The views of a scene show one set of named points, each view turned or mirrored, shifted and resized as a whole, with a little noise and some points left out.

Scene 1
View 1
z784: [14 -22 -1 18 -19 -37 11 0 -14 -8 -38 21 5 -43 -5 16 9 9 -16 -3 12 -7]
z832: [16 8 -27 23 19 -25 23 -12 31 11 -40 -13 11 -1 13 2 9 23 9 15 22 -14]
z529: [17 0 13 -10 3 -48 -21 -19 17 0 -6 39 26 9 0 -23 13 22 -16 17 -9 -3]
z869: [3 16 -25 21 16 1 12 -13 31 19 -25 -16 4 9 2 -1 -2 19 21 4 18 -16]
z210: [1 56 -26 21 37 11 3 -7 37 22 3 -15 0 -9 -11 -8 26 14 28 -4 -13 -24]
z445: [4 16 3 3 2 -11 -25 -6 6 8 11 23 10 -9 -13 -16 16 4 2 -9 -16 -9]
z110: [8 13 3 15 3 -32 12 3 -1 2 -16 17 0 -57 -21 16 19 8 -4 3 -6 -15]
z834: [16 39 -4 13 26 -43 10 2 12 2 -7 16 6 -67 -21 5 47 14 -7 10 -23 -18]
z399: [-14 26 -23 30 21 9 50 -4 39 34 -40 -40 -18 -20 -11 36 -19 23 41 12 39 -27]
z546: [14 -4 1 2 -4 -29 -17 -12 8 3 -9 25 19 2 -1 -16 8 14 -10 4 -4 -3]
z431: [4 31 -6 14 20 -24 19 -3 20 10 -18 1 -1 -46 -17 12 20 17 8 10 -3 -19]
z94: [1 -2 -21 29 0 0 30 -4 17 16 -41 -21 -10 -13 -2 25 -12 16 20 2 34 -18]
z718: [10 43 -2 -1 32 -24 -17 -15 32 11 13 16 17 0 -8 -29 30 19 8 10 -25 -13]
z80: [-13 -13 2 6 -10 5 10 -17 35 30 -25 -13 0 42 2 5 -44 21 26 12 38 -11]
z254: [-17 32 7 17 7 8 10 9 2 18 3 1 -18 -59 -38 27 5 1 20 -9 -9 -24]
View 2
z210: [-2 -4 -31 -1 11 -6 -5 -34 -28 7 -41 42 45 -35 -11 2 -14 0 15 37 3 -19]
z832: [5 25 -20 -22 13 0 11 -22 -18 8 -16 -1 13 -2 -17 -13 -31 15 2 15 20 6]
z431: [7 3 -8 0 4 2 7 -22 -23 25 -16 19 18 -4 -32 8 7 -3 6 4 -4 -12]
z254: [17 -14 -8 23 15 -9 -7 -28 -23 28 -38 52 -8 -31 -39 9 18 -22 -1 4 -29 -20]
z718: [-23 -20 -32 -12 -10 -7 12 -10 -17 -15 -21 10 48 -31 0 1 12 14 -6 27 -2 -11]
z94: [26 30 -24 -14 28 6 0 -19 -30 38 -31 23 -29 -12 -27 -14 -46 -7 4 4 4 -2]
z546: [-7 -6 -25 -18 2 -13 17 3 -6 -17 -16 -11 -9 -25 -8 -15 8 13 -30 10 -7 9]
z529: [-20 -14 -30 -27 -12 -4 25 16 -6 -20 -4 -23 4 -18 -4 -11 18 17 -33 5 -4 9]
z834: [3 -6 9 12 -2 -2 9 -32 -20 21 -8 22 40 1 -41 17 28 -4 5 6 -6 -11]
z80: [6 16 -72 -34 15 25 2 9 -35 35 -42 17 -36 -40 4 -19 -64 -4 1 6 2 -13]
z869: [5 18 -42 -17 17 4 1 -18 -27 17 -36 17 2 -27 -9 -16 -42 6 2 21 12 -6]
z399: [25 30 -36 -8 21 26 -6 -24 -46 68 -41 45 -10 -16 -25 0 -57 -18 28 9 7 -23]
z110: [10 0 5 7 8 -8 9 -19 -15 17 -12 11 -4 -4 -42 6 25 -4 -11 -2 -15 -4]
z784: [22 18 11 -6 18 -13 14 -13 -7 7 -5 -8 -38 4 -42 -12 8 3 -27 -13 -8 16]
View 3
z94: [22 -54 -43 17 3 -7 -3 -28 33 16 -5 39 -3 3 -29 9 -17 -18 14 -21 -27 -4]
z254: [14 -74 -10 29 -13 2 -18 -35 23 -39 -15 8 10 2 -34 46 -28 -5 -15 -44 -22 -6]
z445: [-11 -28 -7 18 -29 -12 -19 -12 -13 -31 -4 15 1 1 7 9 1 -1 -11 -16 5 0]
z80: [34 -3 -54 38 -5 12 -8 -30 24 20 -6 30 -6 -3 -39 -11 5 -30 27 -8 -12 7]
z834: [-3 -72 -12 -7 -13 -23 -11 -35 -14 -7 -30 -4 19 -5 13 46 -26 -12 -26 -16 -18 -20]
z546: [-14 -25 -11 7 -21 -11 -22 -14 -13 -8 -6 35 -4 -3 20 -6 -1 -5 3 -12 5 3]
z110: [-8 -70 -2 1 -9 -10 -21 -30 -1 -12 -25 21 5 -6 11 27 -27 -8 -12 -31 -16 -8]
z784: [-14 -70 -1 -5 -1 -14 -27 -25 11 3 -14 61 -9 -9 22 3 -26 -5 5 -36 -17 1]
z718: [-6 -18 -24 10 -34 -19 -10 -19 -32 -13 -13 -14 13 1 13 17 9 -11 -20 6 7 -10]
z529: [-17 -13 -6 2 -24 -11 -27 -17 -30 2 -16 28 -3 -12 37 -11 4 -13 0 -4 11 2]
z399: [42 -55 -63 27 6 0 4 -46 36 22 -18 13 9 2 -52 27 -19 -30 11 -16 -35 -11]
z869: [17 -31 -50 17 -10 -14 1 -20 13 7 0 18 3 7 -24 7 -1 -16 6 -1 -17 -6]
z210: [12 -41 -45 21 -24 -25 7 -20 -3 -18 -3 -19 17 15 -24 32 1 -11 -16 1 -10 -16]
View 4
z832: [20 13 6 10 2 -32 -30 8 12 5 -9 -28 -17 13 11 7 -8 -21 -13 14 -22 -8]
z529: [4 17 6 -5 30 11 46 5 -1 1 -17 8 13 28 11 -10 -19 -15 22 1 -53 -23]
z94: [8 18 10 11 -12 -53 -38 8 0 9 -28 -16 -9 -5 19 7 17 -29 -15 30 -2 5]
z718: [2 -3 4 -17 29 6 38 26 9 1 5 -7 -12 33 -3 -15 -4 -5 -22 24 -45 -25]
z546: [2 19 7 1 19 -2 23 5 -5 3 -23 6 10 14 13 -8 -11 -26 15 10 -39 -19]
z431: [-2 -5 14 3 -12 -36 19 5 10 -1 -9 -27 -5 9 21 -14 8 6 -22 25 -24 -11]
z445: [-11 12 10 -10 20 3 33 15 -10 1 -18 13 6 9 6 -22 6 -19 -4 30 -34 -23]
z210: [-3 -7 9 -21 12 -13 3 33 8 2 8 -20 -28 15 -4 -21 18 -8 -51 48 -17 -24]
z110: [-13 2 19 6 -16 -31 32 -8 -1 -5 -22 -13 10 -2 34 -19 6 5 -7 26 -26 -16]
z80: [27 28 -5 -3 18 -45 -35 38 -2 31 -34 -2 -14 15 -8 29 24 -47 -11 24 -15 32]
z784: [-7 20 24 28 -26 -39 5 -29 -10 -9 -43 -8 20 -18 49 -12 -3 -14 19 13 -17 -15]
z869: [13 14 3 -4 11 -28 -27 23 5 12 -11 -13 -21 13 0 1 10 -29 -23 29 -14 -5]
z254: [-25 -4 18 -9 -20 -44 34 14 -6 1 -25 -2 5 -13 24 -24 42 1 -32 56 -5 -5]
z399: [14 1 5 1 -21 -71 -39 25 11 16 -17 -34 -26 2 11 12 34 -18 -47 43 7 25]
View 5
z445: [22 -3 -11 -34 3 3 19 8 31 -8 -20 15 10 -14 -15 -2 -9 1 4 -18 -1 6]
z80: [38 -6 -42 -5 -3 -33 -2 5 7 31 13 38 4 -23 -24 1 -35 -11 15 8 -49 -20]
z869: [17 -14 -37 -16 -6 -21 15 3 23 20 -7 24 1 -13 -20 -7 -27 -21 13 -2 -20 -29]
z94: [31 -26 -42 2 -23 -14 24 10 7 30 -2 37 -3 -23 -25 -15 -18 -18 20 -12 -17 -32]
z210: [20 -7 -21 -39 2 -11 33 -12 54 5 -17 11 6 -14 -16 -15 -16 -27 18 7 -9 -40]
z546: [13 -8 -14 -18 2 3 3 17 13 -1 -22 16 6 -12 -11 2 -16 -3 -5 -29 -8 11]
z529: [2 -6 -1 -17 11 2 -12 13 16 -3 -21 11 7 -15 -3 4 -12 -2 -19 -30 -8 13]
z431: [21 -25 -5 -11 -8 5 25 2 34 14 -11 23 1 -29 -11 -20 8 -20 3 -17 -1 -32]
z399: [40 -28 -38 1 -21 -24 27 -4 23 40 13 41 0 -33 -25 -22 -12 -29 26 9 -31 -60]
z254: [54 -20 -4 -26 -15 12 47 3 40 5 -3 34 9 -38 -19 -19 15 -4 23 -10 -1 -25]
z834: [15 -29 8 -17 -9 14 31 -2 46 6 -20 16 2 -30 -4 -25 20 -23 0 -22 15 -36]
z832: [4 -25 -33 0 -12 -17 9 6 14 23 -10 21 -4 -13 -15 -12 -23 -29 5 -11 -13 -33]
z110: [25 -28 -2 -8 -15 14 26 10 25 7 -17 25 3 -30 -12 -18 12 -8 2 -30 10 -16]
z784: [20 -33 -21 7 -24 12 21 27 -2 11 -19 30 -3 -24 -15 -10 3 -4 1 -47 12 1]
View 6
z254: [-3 -25 11 17 7 8 -16 -5 -16 23 12 36 20 -32 5 15 -5 12 -8 0 -29 -5]
z399: [8 17 -3 48 -17 35 -32 -8 9 44 -4 37 21 -23 -8 -28 -8 40 -11 2 6 0]
z718: [13 -6 12 -25 -8 -4 22 -13 -25 11 -4 -3 12 1 2 -1 21 2 15 6 10 4]
z546: [-24 8 1 4 -12 -19 7 -14 -7 5 -4 8 2 -12 30 -7 19 -28 -1 12 36 3]
z94: [-8 13 -7 40 -15 14 -23 -11 7 29 1 38 13 -26 12 -25 -8 5 -7 9 22 -2]
z869: [12 18 0 23 -14 10 -6 -12 -8 19 -8 23 9 -9 9 -26 5 6 -3 7 26 4]
z832: [2 19 -8 15 -23 14 -10 -21 3 24 -2 21 14 -17 5 -32 1 0 16 12 36 -2]
z445: [-2 -9 11 -5 0 -16 10 -10 -27 2 1 14 7 -9 20 9 14 -18 -1 6 9 4]
z431: [-4 -13 1 -1 -11 11 -8 -18 -5 28 10 19 24 -26 -2 -5 0 7 20 9 0 -6]
z529: [-31 -2 2 -18 -14 -23 18 -14 -6 8 -3 -12 7 -8 20 0 28 -22 13 12 33 3]
z110: [-22 -23 -1 -2 -8 2 -9 -17 -3 20 17 22 23 -35 10 6 -2 -11 18 13 0 -10]
z834: [-3 -26 3 -18 -7 13 -3 -21 -9 23 17 14 31 -30 -8 3 -2 3 35 11 -11 -8]

Which points are out of place in each view (at most two, in the order of its rows)? Write - if all are in place.
view 1 => z834, z80
view 2 => z832
view 3 => z254
view 4 => z529, z784
view 5 => -
view 6 => z546
